Points, in no order, along strands that fork and pass close to each other.
(in the rows, 128 means zero)
Two points are linked if the straight distance between their rows is under 202. Some points are linked to none.
K472: [ 67 140 136 135 123 147 119  46 176 115 122 178 137  93 123 144 156  88
 100 138  94 163 155 126  80 122  97 155  94  90 154 152  55 112 106 110
 147 161 109 108 124 127 130  84 110  66 155 134 103  83 194 118 149 135
 152 126 123 125 101 112 108 140 102 124 140  70  98 123 175 111 114 122
 132  93  99]
K177: [173 106 144 127 106  79 135 146 117  79 142 154 136  84 142 170  86 101
 129 150 158 131 130  99 112 156  93 172 105 146 141 152 136 108 105 117
 129 144 109 113 112 141 124 121 114 148 147 153 126 115 164 119 125 138
 147 136 100  97 157 118 135  89 104 140 123 138 125 148 134 153 126 114
 158 133  82]
K695: [ 97 111 121 152 128 200 110  55 139 180 148 165 124 129  90  67 143 179
 145 119  83 116 138 141 124 141 163 113 170 112 109  43 145 183 177 121
 120  93 108 144 172 138 165 146 157  91  97 112 150  88  72 118 135 170
 120  89 153 183  84 173 124 178 162 139 123 107 124 110 133  78 147 173
 124 137 167]
K927: [ 97 162 134 151  99 171 124 118  84 203 160 137 154  95  92  95 131 178
 117 149  98 108 142 147 124 130 134 138 123 124 121  96 147 143 164  78
 114  67 105 104 174 112 186 115 142 114 117 117 130  82  89 155 107 141
  65  92 154 180 115 168 119 157 200 144 139  98 125 130 128 125 121 131
 110 107 162]
K818: [130 139 109 145 120 131 140 165 152 155 169  96  78 196 105  77 180 166
 125 125 119 112  82 129 149  83 140  63 147 121 146 105 107 169 143 178
 137 123 163 153 108 109 124 123 111 146  90 152 155 184  45 154 108 101
 159 153 104 124 145  93 137 159 184  98 126 132 161 126  78 143 162 121
  72  99 106]
K461: [ 79 107 109 138 179 161 148 112 114 203 121 116 137 175 102 112 126 168
 111 104 122 158 145 149 185 121 136  87 199 119  95  62 135 140 127 162
 133 109 136 156 173 138 152 174 169 132  87  93 136 133  92 115 119  89
 112 116 160 152 103 143 156 147 130 106 107 150 139  98 109  69 132 146
 129 122 216]
K521: [110 142 136 102 153 115 154 114 145 132 100  96 114 172 133 121 134  91
 120  97 125 149 165 128 143 113 121  67 176  95 110 155  94 135 106 136
 173 130 150 167 134 114 124 158 119 130 143 106 122 139 107  98 135 118
 131 116 124 146 120 128 154 144 104 122 133 160 134 105 104 124 121 158
 134 119 141]
K123: [156  92 116 130 162  99 168 126 179 138 130 139  92 190 147 129 143 123
 115  92 134 175  96 137 188 106 126  71 157 116 125 113 109 123 103 210
 136 158 159 190 123 133 108 149 124 151  94 142 125 191  97 103 141  84
 187 166 121 124 140  83 160 157  98  71 116 160 141  86 102  91 137 140
 111 114 126]
K910: [167 132 161  86  69  88 150 173 132  92 136 101 116  93 126 147 102 111
 166  97 138 101 158  97 120 145 128 138 116  80 106 200 129 139 141  89
 185 131 119 155 121 108  95 177  87 183 168 148 136 117 109 113 122 187
 109 109  97 134 114 108 155 125 153 167 160 165 125 134  82 181 146 156
 138 131  74]
K790: [138 153 119 106 167 102 107 102 158  75  82 135 128 179 165 140 142  53
 117 115 128 111 137 129  88 109 114 105 144 126 141 183 104 116  72 143
 132 177 135 122 118 142  94 113 116  78 168 116 106 133 174 107 147 122
 159 125 130  89 135 135  91 111  48 112 114 134 153 127 163 124 100 141
 165 139 126]
K437: [ 82 118 125 156 137 137 147  68 160 116 123 183 110 134 125 152 159  85
  90 138  98 188 126 131 117 104 119 143 102 110 157 120  72  99  86 155
 147 175 124 138 127 137 134  90 113  73 131 137 117 102 152 124 134 117
 163 131 120 105  99  90 141 149  75  91  96  91 116 108 158  78 124 139
 128 103 125]
K441: [119  66 143 140 130  98 191 152  82 162 127 170 142  76 136 203  83 113
  99 117 158 201 142 104 207 158  94 161 126 140 116 105 163  68  92 153
 153 152 120 160 137 133 127 169 141 187 120 153 114 108 130 110 121  89
 108 134 134 129 103  89 209 146 121 109 111 137  90 113 112  88 119 121
 136 115 138]
K611: [ 91  89 168 140  93 182 144 141 133 193 123 110 137  55 129 148 116 155
 129 138 129 172 108 115 164 145 114 131  95 100  79  94 135 115 157 130
 118  87  90 110 151 167 132 124 124 182 113 124 111 104 106 128 140 136
 111 119 116 153 104 139 158 139 183 132 157 105  65 145 126 104 100 120
 126 112 139]
K571: [111 156 126 131  95 106 118 153  49 134 133 153 157  85 112 142  93 134
 161 142 136  61 152 123 119 170 110 181  92 147 142 152 166 133 133  41
 142 133 118  86 152 104 137 138 130  83 178 134 138  69 167 156 100 151
  52  95 135 146 135 129 113  98 155 191 132 122 127 161 144 158 102 102
 150 133 133]
K359: [200  99 123 126  94  90 153 198 172 126 184 116  83 139 127 133 122 177
 161 110 158 108  72 120 181 115 140 111 111 137 137 124 149 147 143 189
 131 143 154 161 113 112 100 161  97 208 100 166 157 205  67 149 120 128
 167 160 100 125 152  74 155 128 161 105 136 188 143 110  74 161 164 112
 102 114  85]
K391: [110 135 109 137 155 125 143 124 170 143 121 101  83 225 126  94 179 117
 110 115 116 157  94 146 159  83 139  37 164 103 131 111  85 146 112 203
 137 147 162 169 111 134 110 128 128 126 106 133 134 184  84 126 128  71
 183 168 117 121 137  99 137 163 123  80 120 139 143 107 105 102 150 137
  92 100 123]
K132: [108 142  90 185 116 145 133  89 132 123 167 198  69 165  99  69 173 151
 111 139  79 120  89 133 108  80 172 142 119 147 188  78 124 169 132 157
 142 165 155 145 136 120 160  91 114  50  92 167 179 127  64 170  97 162
 147 126 138 142 107 103 113 176 131 101  77 101 162  94 137  96 173 162
  79 121 139]
K171: [176 134 122 105 168  58 154 146  83  95 112 140 147 163 144 147  88  89
 131  98 174 111 175 126 129 149 115 122 186 147 119 158 150 131  88 115
 163 145 151 167 139  98 116 180 130 118 146 121 125 128 138 103 128 117
  98  99 131 120 154 126 137  98  83 146 110 177 175 126  99 133 127 155
 163 139 139]
K90: [132 163 109 134 143 100 129 149 135 103 139 122  80 216 133  91 152 127
 130 114 114  82  95 141 142  84 145  82 152 130 164 138 130 170 101 150
 160 176 178 140 127 110 105 104 114  89 135 148 156 168  98 154 107 127
 133 128 120  97 134 107 110 135 115 121 102 158 191 131 122 133 138 136
 100 123 135]
K922: [122 199  97 158 149  89 109  93  60 158 115 134 183 139 108 121 127 131
  92 162 130 104 162 137  76 124 126 157 138 183 158 135 141 104 113  61
 137 117 141 108 158  66 186 101 156  57 123 117 126 102 137 158 126 103
  63 122 141 154 155 150 111 120 110 152 116 117 163 140 144 136 138 130
 112 126 144]
K826: [135 146 106 115 171  97  96 132  62 112  80 137 198 131 129 164 102  98
 125 129 172 106 156 119 101 163 102 169 130 175 129 140 145  87  94  90
 105 132 113  97 124 117 128 141 150  72 143  85 101 103 201 114 129  92
 103 124 153 130 157 159  97  75  70 143 103 132 142 148 143 132  91 108
 171 158 167]
K483: [ 93 107 134 116 141 153 141 126 156 136  96 105 113 141 142 138 132 118
 123 120 119 161 124 130 160 126 109 104 125 103 107 117 106 121 118 151
 130 136 131 134 125 157 111 135 124 139 139 110 121 129 140 112 132 115
 147 139 111 125 124 127 132 120 108 109 123 130 101 129 143  99  97 129
 141 137 158]
K998: [195 179 116  78 154  81 106 149 154  54  80  65 132 180 175 139 124  82
 114 126 149  95 139 138  70  97 131 103 185 136 107 217 108 115 109 131
 108 102 130 121  97 125 120 144 135 171 136 121  98 167 159 107 141 117
 165 160 131  91 167 160  95  88  87 117 158 147 164 131 104 171 162 135
 145 125  91]
K274: [195 103 158 107 107 146 119 197 143 145 141  62 145 100 156 122 105 169
 149 130 177 150  96 110 134 133 135 115 125 129  81 125 136 130 185 148
  93  52 100 120 115 148 125 115 144 228  77 128 115 179  88 137 140 125
 144 150  97 121 153 156 137 116 184 144 185 139 106 151  89 158 156 123
 114 130  90]
K612: [145 156 141  92 129 120 115 160  91 102  70  81 174 104 158 167 106  84
 119 143 165 137 152 118 107 132  88 156 129 134  86 187 101  74 122 108
 101  99 103  77 105 131 109 132 119 158 155  99  96 125 191 111 132 102
 140 157 129 128 157 147 114  75 104 135 158 119  97 142 135 164 109  95
 155 149 121]
K671: [ 70 120 108 122 199 173 119 116 147 178 103  65 121 214 119  96 151 148
 124  88 133 142 143 160 177 108 137  33 204  98  75  86 106 163 126 176
 136 112 154 151 143 142 121 165 161 136 109  81 126 179 106 104 137  69
 141 137 150 136 118 143 137 137 118 121 119 171 134 110 118  98 130 149
 137 124 195]
K301: [209 133 119  81 150 111  92 145 194  44  99  82 136 129 181 134 116  98
 122 144 147 110 111 145  71 124 133 117 159 134 108 185 119 110 137 156
  71  93 106 118  84 158 106 135 150 180 122 124  97 165 168  90 152 137
 211 174 128  77 171 172  91  88  93  93 160 120 145 124 135 157 156 125
 157 146  85]
K261: [ 80 136 131 139 118 159 161 174  51 212 119 105 176  81  98 139  96 164
 125 112 148 139 152 161 183 162 119 142 140 119  61 103 171 110 137 108
 128  84 101 110 172 125 149 193 145 153 127  88 121  93 111 129 132 113
  41  81 169 178 116 148 165 120 176 145 130 144  94 123  96 101 108 119
 138 118 217]
K290: [158  45 124 137 133 129 134 128 182 105 151 178  94 116 138 129 111 152
 168  99 136 118  91 116 155 171 148 140 107 143 143  91 169 161 136 168
 136 170 140 159 131 164  95 150 111 137 110 131 160 140 119 100 165 187
 152 107 122 127 132  97 145 120 109 126 106 158 129 112 139  95 126 136
 155 156 139]
K761: [210 122 123  91 125  83 120 206  87  78  89  74 156 130 173 173  91 105
 113 134 187 144 125 124 122 135  93 154 156 146  86 173 133  85 122 142
  94  88 101  95 101 137 105 156 142 210 116 120  99 157 173 117 120  90
 163 180 125 107 177 145 118  68  99 128 150 155 121 142  98 165 147 113
 152 130 114]
K298: [137  72 117 148 126 112 141 134 144  86 152 183  83 135 131 146 122 136
 147 111 130 116  82 131 147 133 136 155  84 150 168 110 151 139  86 174
 138 197 146 135 128 149  91 123  97 103 152 150 153 137 154 135 119 161
 153 117 123  85 131  81 124 113  88 111  74 152 148 121 153 104 106 114
 151 147 133]
K349: [173 104 152 104  87  76 149 175 118  70 125 128 116  87 150 177  83  98
 158 115 151 105 140  96 128 153 104 163 100 127 116 188 140 122 106 126
 158 154 112 119 111 141  90 165  85 178 178 153 137 115 162 110 113 170
 137 125  97  97 134  99 140  87 118 153 138 163 120 144 110 173 130 121
 168 141  89]
K304: [151 156 128 136 114 113 128 135 104 137 169 125 132 129 116 107 122 148
 116 154 126 120 137 114 110 124 121 133 141 148 150 115 135 141 147  98
 136 106 134 132 133 108 167  91 133 126 107 145 140 133  90 156 115 134
 104 122 111 140 153 138 125 133 149 138 126 123 155 139 122 152 145 138
 104 119 108]
K429: [ 98 171 118 122 152 184  56 127 140 114 121  80 133 174 130  62 167 154
 157 139  98  71 106 146 110 114 169  98 140 144 148  97 151 165 182 104
  79 104 150  95  94 125 119  70 168  89 126 111 141 153 133 167 123 120
 114 121 159 122 115 180  76 120 134 142 160  93 157 162 181 153 125 102
 114 184 144]
K609: [ 96 159 141 147 125 103 168 119  68 157 105 138 146 119 130 166 131  80
  65 161 130 184 158 134 141 100  89 146 108 131 141 142  96  69  81 109
 143 136 135 131 135 104 152 112 113 117 146 138 115  95 142 144 107  73
 104 141 122 123 127  97 158 133 112 108 118 115 112 120 120 124 123 111
 113  95 130]
K205: [170 117 141 174  86  82 165 144 117 115 216 183 107  63  99 158 107 144
 111 156 128 157 124 102 129 127 130 171  76 147 171 110 135 118 123 128
 152 159 130 161 122 112 159  98  91 157 115 182 149 133  88 162 112 149
 142 125  98 134 136  76 170 148 145 129 101 136 139 121 109 158 161 134
  94 104  53]
K747: [107 117 155 109 115 170 128 157 153 150  97  69 121 112 148 133 131 134
 133 145 129 157 111 120 150 123 118 102 113 100  90 131 103 116 150 139
 110  96 117 111 112 155 109 119 121 182 132 111 113 129 126 126 130 110
 142 152  96 127 128 140 130 118 152 119 159 116  85 140 131 128 107 110
 133 136 126]
K702: [157  36 152 128 115 125 140 129 176 127 143 167 121  71 129 146  90 150
 172  98 150 133 133  92 163 200 141 142 114 125 105  85 184 156 150 157
 145 141 121 149 147 167 100 180 124 162 101 129 136 113 113  77 182 198
 133  90 110 149 111 106 174 127 125 146 144 145 104 130 131  94 125 147
 166 152 131]
K225: [105 162 107 146 120 118  93 111 144  89 137 147  94 151 135  97 164 119
 132 147  92  62 108 125  91 103 152 140  88 142 192 152 126 151 102 110
 141 195 158 102 112 117 119  65 109  39 162 168 157 124 150 174 124 179
 126 122 125  90 120 115  79 127 100 145 108 108 160 153 177 144 118 122
 113 143 111]
K293: [108 110  96 173 116 130 140  44 121 114 167 230  95 141  95  95 133 143
 131 131  80 117 126 130  92 127 165 170 124 148 176  82 147 163 122 124
 156 177 137 144 152 113 159 125 139  24 117 152 164  78 108 141 101 179
 111  92 146 135  93 112 108 174 115 128  70 111 154  98 144  81 146 178
 116 115 156]
K566: [ 92 100  98 145 137 191  81  54 121 122 117 181 133 156 107  91 132 160
 143 148  90 110 107 139 101 138 158 164 122 153 165  50 160 145 150 117
  78 140 112 108 142 150 148 112 184  38 108 110 139  99 143 143 113 142
 106 122 167 113  95 169  78 141 117 126  94  93 128 122 178  71 108 141
 134 155 194]
K155: [ 95 126 129 155 126  90 198 148  44 174 126 175 128 120 121 177 107 117
  86 125 124 180 150 136 190 117 113 143 121 138 147 120 142  71  65 127
 154 158 150 169 145 100 149 151 138 133 150 164 127  82 127 142  74  71
  81 124 147 117 101  83 188 155 127  97  87 142 131 102 105 104 123 116
 119 109 154]
K357: [108 121 120 169 126 152 149 119  89 203 138 147 144 117 108 141 126 142
  71 174 104 194 125 141 151 115 120 157 124 141 136  67 140  97 130 134
 102  97 123 133 155 134 168 111 146 135  78 125 121 101 102 160  99  79
  99 139 132 138 114 130 153 148 155  82  98  97 114 106 120  85 139 127
 102  90 163]
K957: [115 151 119  98 174 153  86 111 187  93  80  52  97 214 151  87 164  87
 145 105 109 105 124 154 109  94 154  40 184  99 106 168 105 160 119 167
 131 131 149 146 105 143  88 133 127 127 149 104 122 178 128  93 146 106
 173 156 119 100 117 153  96 124 100 126 139 157 146 124 136 134 137 147
 127 132 125]
K833: [104  77 145 129 151 119 186 123 112 167  96 138 156 101 143 208 109  87
  80 119 160 218 156 118 197 134  86 137 136 118  90 118 104  63  92 144
 145 145 110 157 137 150 128 163 129 184 121 120  97 119 145  99 131  78
 134 150 130 133 105  97 191 140  99  84 118 122  65 111 124  80 104 124
 140 113 150]
K606: [111 154 119 106 156 113 121 104  95 113  67 150 193 111 142 184 120  63
 113 129 164 131 182 118  97 136  69 163 122 140 111 173  93  75  79 104
 127 144 103  96 125 132 115 148 113  82 175  90  87  95 210  92 146  89
 129 128 138 128 139 140 113  85  68 128 131 114 102 127 151 130  81 104
 173 132 140]
K938: [104 223 114 141 149 125  88  89  89 166 116 100 194 117 117 101 151 148
 107 162 118  97 162 137  71 125 139 147 134 167 147 151 133 105 154  51
 113  93 135  77 137  67 179  82 157  71 125 101 122 129 150 166 143 107
  66 122 164 181 154 176  90 129 143 162 160  86 141 143 157 162 128 102
  97 146 130]
K970: [126 104  90 142 147 148  75 100  91 116 123 165 158 149 113 116 115 153
 126 160 129 107 104 136 100 148 145 184 113 187 179  56 170 120 144 108
  57 124 116  98 119 141 146  92 187  58  95 109 129 109 170 156 113 123
  95 139 160 106 129 167  73 116 108 135  85  98 144 156 179  95 100 109
 143 160 176]
K172: [111  82 105 159 122 169 135  65 134 143 154 207 108 129  98  83 127 167
 147 122  85 117 124 131 123 148 160 153 134 135 145  49 164 168 153 127
 124 137 122 141 163 146 156 146 151  71 100 129 154  88  94 123 123 177
 114  92 142 152  88 134 122 163 138 124  93 116 130 110 143  64 134 176
 135 135 181]
K176: [ 86 145 163  96 101 143 123 128 203 113  95  48  78 134 126 105 185  93
 144  91  93 123 129 121 118 102 150  58 111  49 100 196  71 149 130 136
 178 142 134 155 107 122  92 145  73 157 179 120 123 120 116  92 118 160
 171 143  96 142  91 108 134 169 157 131 156 148 102 133  92 163 131 157
 113 118  85]
K425: [225 133 136  86 120 106 109 191 126  94 128  58 150 125 160 138  91 140
 143 126 180 128 124 119 104 131 130 135 164 137  89 177 138 121 164 120
 100  49 101 114 102 124 127 139 154 228  95 124 114 186 125 131 130 122
 139 159 114 105 169 164 123  91 147 148 176 156 140 145  74 191 178 129
 133 124  77]
K697: [182 154 107  82 172  86 111 164 119  72  85  85 143 188 165 136 107  87
 139  93 160  95 155 137 111 123 127 111 184 138  97 184 142 130 106 133
 130 118 141 131 115 122 100 172 131 152 136 104 112 162 164  95 128 115
 135 128 134  93 161 155 103  82  77 142 131 181 172 134 112 165 132 138
 162 139 136]
K4: [109 123 103 140 150 113  98 117  59 130 100 162 176 130 117 170 104 114
 111 155 147 127 135 128 110 145 106 187 110 176 162 104 143  88  87 107
  96 137 115  99 138 129 144 116 155  65 129 106 107  86 192 144 110  92
  96 141 141 104 137 145 105  94  84 129  82 116 131 146 156  97  96 102
 157 133 165]
K279: [ 93 145 146 121  90 154 142 165  61 166 113 118 162  70 114 150  97 149
 159 121 143 108 149 140 161 169 105 155 104 112  95 138 161 121 149  72
 133  94  98  84 164 125 127 162 129 136 164 106 125  80 141 134 127 139
  52  85 142 167 120 145 143 103 182 175 150 124  95 141 125 131  92 104
 150 123 164]
K911: [134 153 136  90 132 122 109 133 208  93 106  43  71 187 131  90 177  90
 157  89 100  92 119 135 104  91 172  44 160  81 116 200  90 175 122 154
 166 130 147 176 103 119  99 155  88 162 151 125 130 173  95  91 133 156
 169 148  97 103 111 124 123 144 140 128 141 168 144 122  78 167 163 165
 108 114  84]
K992: [227 111 121 118 128  57 114 180 105  66 126 132 148 112 165 164  83 107
 113 150 186 132 122 120 117 157  92 158 139 158 129 141 146  95 106 141
  86 113 108 111 109 145 117 131 137 181 113 140 117 153 169 127 126 112
 181 172 118  88 191 140 119  76  88 119 123 151 148 143 120 154 143 115
 154 132  91]
K243: [129 127 132 111 153  86 183 124  95 147 122 135 144 141 114 138  97 109
 113  94 150 151 190 126 156 146 116  99 189 117 112 134 129 125  97 121
 181 136 154 185 153  85 135 186 138 134 135 115 131 116 101  98 130 116
  83  93 137 158 126 118 172 143 113 135 121 162 150  99  85 114 127 156
 145 128 153]
K218: [148 101 146 119 106 155  90  90 149  88 179 184 128  84 115  95 128 156
 199 139 106  66 116 118 100 164 166 174  71 166 165 108 158 170 192  82
  69 126 105  91 104 145 137  83 152  87 133 147 144 111 160 137 140 190
 127  90 152 119 119 161  83 117 153 170 147  78 108 167 195 155 104 105
 133 171  96]
K339: [ 82 143 120 116 170 155 150 175  67 188 103  56 169 143 116 140 116 163
 121  87 169 155 157 160 184 123 114 104 171 120  44 116 130 103 130 121
 136  89 126 109 147 112 139 195 143 165 110  60 111 144 120 106 140  71
  76 114 160 166 143 144 167 102 131 138 128 171 100 117  87 124 115 115
 129 130 222]
K781: [118 169 129 102 152 132  91 120 184  71  66  73 107 185 167 115 165  58
 112 140 110 118 116 145  84  82 134  75 138 104 125 190  80 115  96 160
 108 160 143 107  86 148  91  98 112 118 167 110 101 154 166 115 146 106
 188 162 117  80 131 137  80 115  82  95 144 110 130 136 165 136 115 121
 134 147 108]
K897: [ 62 140 168 123  89 164 135  86 165 129 116 132 135  61 127 151 155 107
 112 131 105 171 157 122 112 126  87 142  79  67 119 176  58 115 128 101
 159 128 104  99 126 133 118 105  90 126 173 129 101  85 173 119 141 135
 139 137 109 152 103 113 123 144 147 142 168  83  75 131 147 141 107 111
 125  89  88]
K166: [149 174 107 136 159  98 116 126  77 141 144 118 159 157 112 113 114 145
 107 144 146 113 150 133 105 128 119 139 178 164 139 115 145 135 137  82
 135  87 144 123 141  81 174 105 162 116  94 108 130 140 109 144 122 100
  81 117 138 140 165 151 124 117 122 154 116 141 176 137 113 150 150 129
 116 127 136]
K544: [112  85 155 125  97 182  96  88 128 130 154 190 146  52 113 119 114 168
 186 131 109 105 118 117 118 181 140 182  65 139 143  99 151 154 184  90
  70 103  81  82 125 159 136 102 157 102 133 135 130  86 178 126 145 167
 106  88 148 138 102 167 101 122 172 165 159  70  74 158 188 127  87  97
 145 132 124]
K813: [165  86 144 124 118  57 201 171  97 121 141 157 114 102 141 187  84 116
 126  98 164 173 138  97 193 143 102 130 133 123 123 135 150  88  90 157
 173 169 143 187 114 106 110 178 121 203 138 177 128 136 112 113 114 110
 122 136 121 130 121  69 208 157 129 117 124 176 131 101  85 130 135 126
 130 134  99]
K168: [ 86 118 173 117  79 149 139 134 200 140 133  81  85  89 113 116 169 134
 153  84 100 139 138 108 137 130 144  81  91  37  93 161  83 157 148 126
 188 134 119 164 130 120  97 155  67 165 164 127 119 107  94 101 128 183
 155 110 100 166  82  97 168 191 178 147 156 142 106 127  84 148 133 162
 115 114  84]
K746: [124 109 165 111  79 125 153 141 179 119 153 126 101  68 107 128 134 135
 174  83 107 113 161 104 134 163 142 119  97  53 105 154 120 167 160 106
 197 142 125 160 140 124  91 167  82 152 162 134 134  96 104 101 145 208
 124  74 108 164  90  97 159 167 166 171 153 146 120 128 100 146 127 161
 138 121  87]
K147: [121 122 102 169 118 138 138 138 149 108 174 169  55 172 110  87 167 154
 128 120 103 105  64 138 146  86 164 114 103 136 178  96 131 173 124 176
 151 187 171 155 128 128 114 104  92  80 116 160 178 157  79 169 109 151
 160 121 127 132 124  77 121 156 131  97  82 137 164  99 129 110 147 137
  91 129 132]
K14: [ 84 203  96 141 160 154  63 122 114 150 122  71 156 181 121  67 173 158
 105 159 110  81 129 146  83  97 162 107 164 161 158 115 133 134 150  96
  99  99 165  76 109  91 157  64 173  82 104 111 132 150 126 180 127  95
  88 132 165 140 138 162  81 132 134 144 152  89 168 154 162 148 137 103
  92 157 144]
K963: [113 131 136 144 141 201 107  94 117 205 150 133 163 105 100  89 123 193
 135 126 116 133 135 145 121 145 144 119 170 127  91  50 149 156 185 101
  98  41  98 123 172 127 181 124 168 135  75  98 125 115  73 120 140 127
  92  88 154 182 113 190 126 154 182 145 139 105 120 127 128 104 137 144
 112 125 166]
K955: [186 114 140  94 137 143  87 114 233  59 112 102 117 109 168 121 130 104
 157 138 118 111 103 136  76 133 150 110 129 122 114 172 117 138 161 152
  78 113 106 125  78 168  97 119 128 160 134 123 118 157 156  85 162 162
 211 154 121  91 142 163  95 102 103 106 157 111 120 126 157 152 141 123
 151 170  69]
K943: [101 166 162 135 107 125 152 136  49 161 106 111 175  78 131 179 130  86
  64 180 153 190 160 136 123 112  81 164  98 126 112 164  96  54 116  88
 121  97 110  88 132 118 143  95 103 158 150 124 104 116 149 154 127  79
 102 164 116 136 146 116 146 115 147 125 152  99  78 135 114 142 124  99
 116 105 115]
K686: [133 111 133 116 128 162  85  90 196  80 136 144 123  98 142 111 140 115
 149 159 107 129 107 132  88 140 131 139  97 128 146 122 107 137 153 139
  80 132 111 107  88 166 110  75 130 108 129 132 121 138 169 114 159 159
 182 144 124  95 128 145  94 109 104 118 146  81 108 138 188 132 110 103
 141 165  89]
K477: [ 95 161 160 117 103 148 130  76 101 149 106 152 197  43 122 170 130 100
  92 159 140 176 178 128  92 136  69 174  93 103 123 179  78  83 134  72
 134 105  91  89 150 120 144 103 109 115 160 111  89  95 183 127 158 109
 105 145 132 167 136 140 122 126 152 143 173  72  65 119 148 141 105 100
 121  86  96]
K615: [173 127 107 126 112 115 139 186 170 127 187 116  66 197 117  89 154 174
 169  93 132  66  66 138 172  96 156  79 135 122 144 121 140 187 142 185
 140 147 172 166 119 108  97 153  95 167 108 155 171 211  56 146 114 128
 159 145 108 117 141  73 134 134 166 110 116 176 172 116  77 156 162 116
  90 111 109]
K462: [203  94 137 120  98 132 129 184 183 144 170  81 108 122 137 118 130 174
 148 131 163 138  73 112 140 115 141 101 112 129 116 125 128 142 177 187
 101  93 127 141 103 137 117 134 116 222  71 143 130 205  63 147 140 119
 178 174  88 116 160 114 138 130 183 106 168 150 115 132  66 158 172 122
  91 112  71]
K327: [118 150 128 117 128 163  71 108 174  80 129 120  95 152 137  73 163 127
 185 124  82  50 102 131 105 125 171 111 105 123 160 138 149 184 161 104
 118 155 148 115 100 141  95  86 123  71 163 143 155 135 140 141 135 177
 140 113 144 103 106 157  78 121 116 148 137 111 147 150 185 150 114 123
 129 177 120]
K20: [158  92 134 124 138  77 189 146 155 109 131 145  88 143 150 166 121 108
 115  91 142 175 111 117 186 115 122 106 127 115 127 144 118  97  86 182
 165 180 152 178 110 129 106 162  98 176 136 158 125 151 124 105 121 112
 167 142 116 117 132  67 172 151  99  89 114 164 128  95 103 120 126 131
 127 124 107]
K87: [113 130 125 166 102 151 141 117 115 158 169 150 112  98 114 117 144 149
  97 178  94 163 113 127 123 111 131 148  98 137 159  87 119 121 140 126
 113 115 132 121 132 138 165  74 126 120  98 151 130 111  94 165 111 125
 127 137 108 133 128 122 132 148 159 108 115  89 120 124 137 116 139 129
 103 104 114]
K372: [150  87 120 141 114 151  84  99 159  69 179 193 115  99 122 109 132 150
 163 160 120  95  82 124  88 144 156 185  60 174 189  92 132 149 147 135
  65 164 121  94  89 167 120  62 126  87 128 148 153 138 162 142 150 187
 164 126 138  79 146 121  79 101 112 145 107  95 117 144 182 137 118  94
 138 167 102]
K363: [111 180 101 154 134  84 119 111 121 111 125 150  92 178 134 108 162 101
 106 141  98  81 121 121 101  94 144 117 122 142 190 160 118 144  79 117
 174 195 167 128 141  87 133  78 118  28 158 170 163 116 121 173 113 152
 113 115 130 106 115 108 100 146  88 134  92 128 184 144 149 132 130 151
 105 118 128]
K361: [ 95 133 128 147 151 158 158 109 108 218 132 117 140 143  97 117 132 152
  83 137 109 178 139 144 154 105 122 100 174 116  95  75 117 116 131 140
 133  84 127 158 162 122 172 138 151 142  86 112 128 122  75 124 116  85
 105 125 143 162 113 146 169 165 153  95 112 123 125  94  97  90 142 147
  97 101 174]
K745: [ 96 172 120 164  86 131 124 134  42 181 163 155 161  82  98 117 109 167
 133 161 107  80 142 137 119 143 131 182  93 158 149 116 177 128 142  54
 111 107 108  84 172 105 192 112 144  98 143 142 135  72 130 185  89 148
  41  98 146 159 125 143 107 133 197 168 126 105 134 152 144 143 122 114
 118 108 153]
K618: [117  62 143 140 114 158 141 138 126 156 136 156 134  72 126 155  94 154
 146 125 135 148 118 106 168 177 115 158 104 132 113  77 171 125 147 133
 112 117 104 117 151 171 126 146 144 152 107 125 129  96 131 109 145 151
 109 103 117 137 106 133 159 118 148 140 128 118  86 146 148  91 101 123
 147 128 160]

Follow the links from the first point to the second, and from the first to the third. Name the last point that the two ways share.
K349 / K225 / K123 | K761
K970 / K357 / K261 | K172
K746 / K155 / K172 | K761
K166 / K970 / K261 | K172

A fork is a point with three links. Follow the links from the first point to the second and name the forks in between, in order.
K970 / K938 | K172
K938 / K177 | K172, K761
K910 / K363 | K761, K172
K477 / K391 | K441

Name the points in between on the shortest way along the links from the first point to the second, in order.
K571 / K177 | K745, K927, K963, K695, K172, K566, K970, K4, K826, K606, K612, K761, K992
K612 / K176 | K761, K992, K177, K349, K910, K746, K168
K301 / K747 | K998, K697, K171, K243, K521, K483
K911 / K391 | K176, K168, K746, K910, K349, K177, K992, K761, K425, K274, K462, K359, K615, K818
K615 / K609 | K818, K391, K123, K20, K813, K441, K155
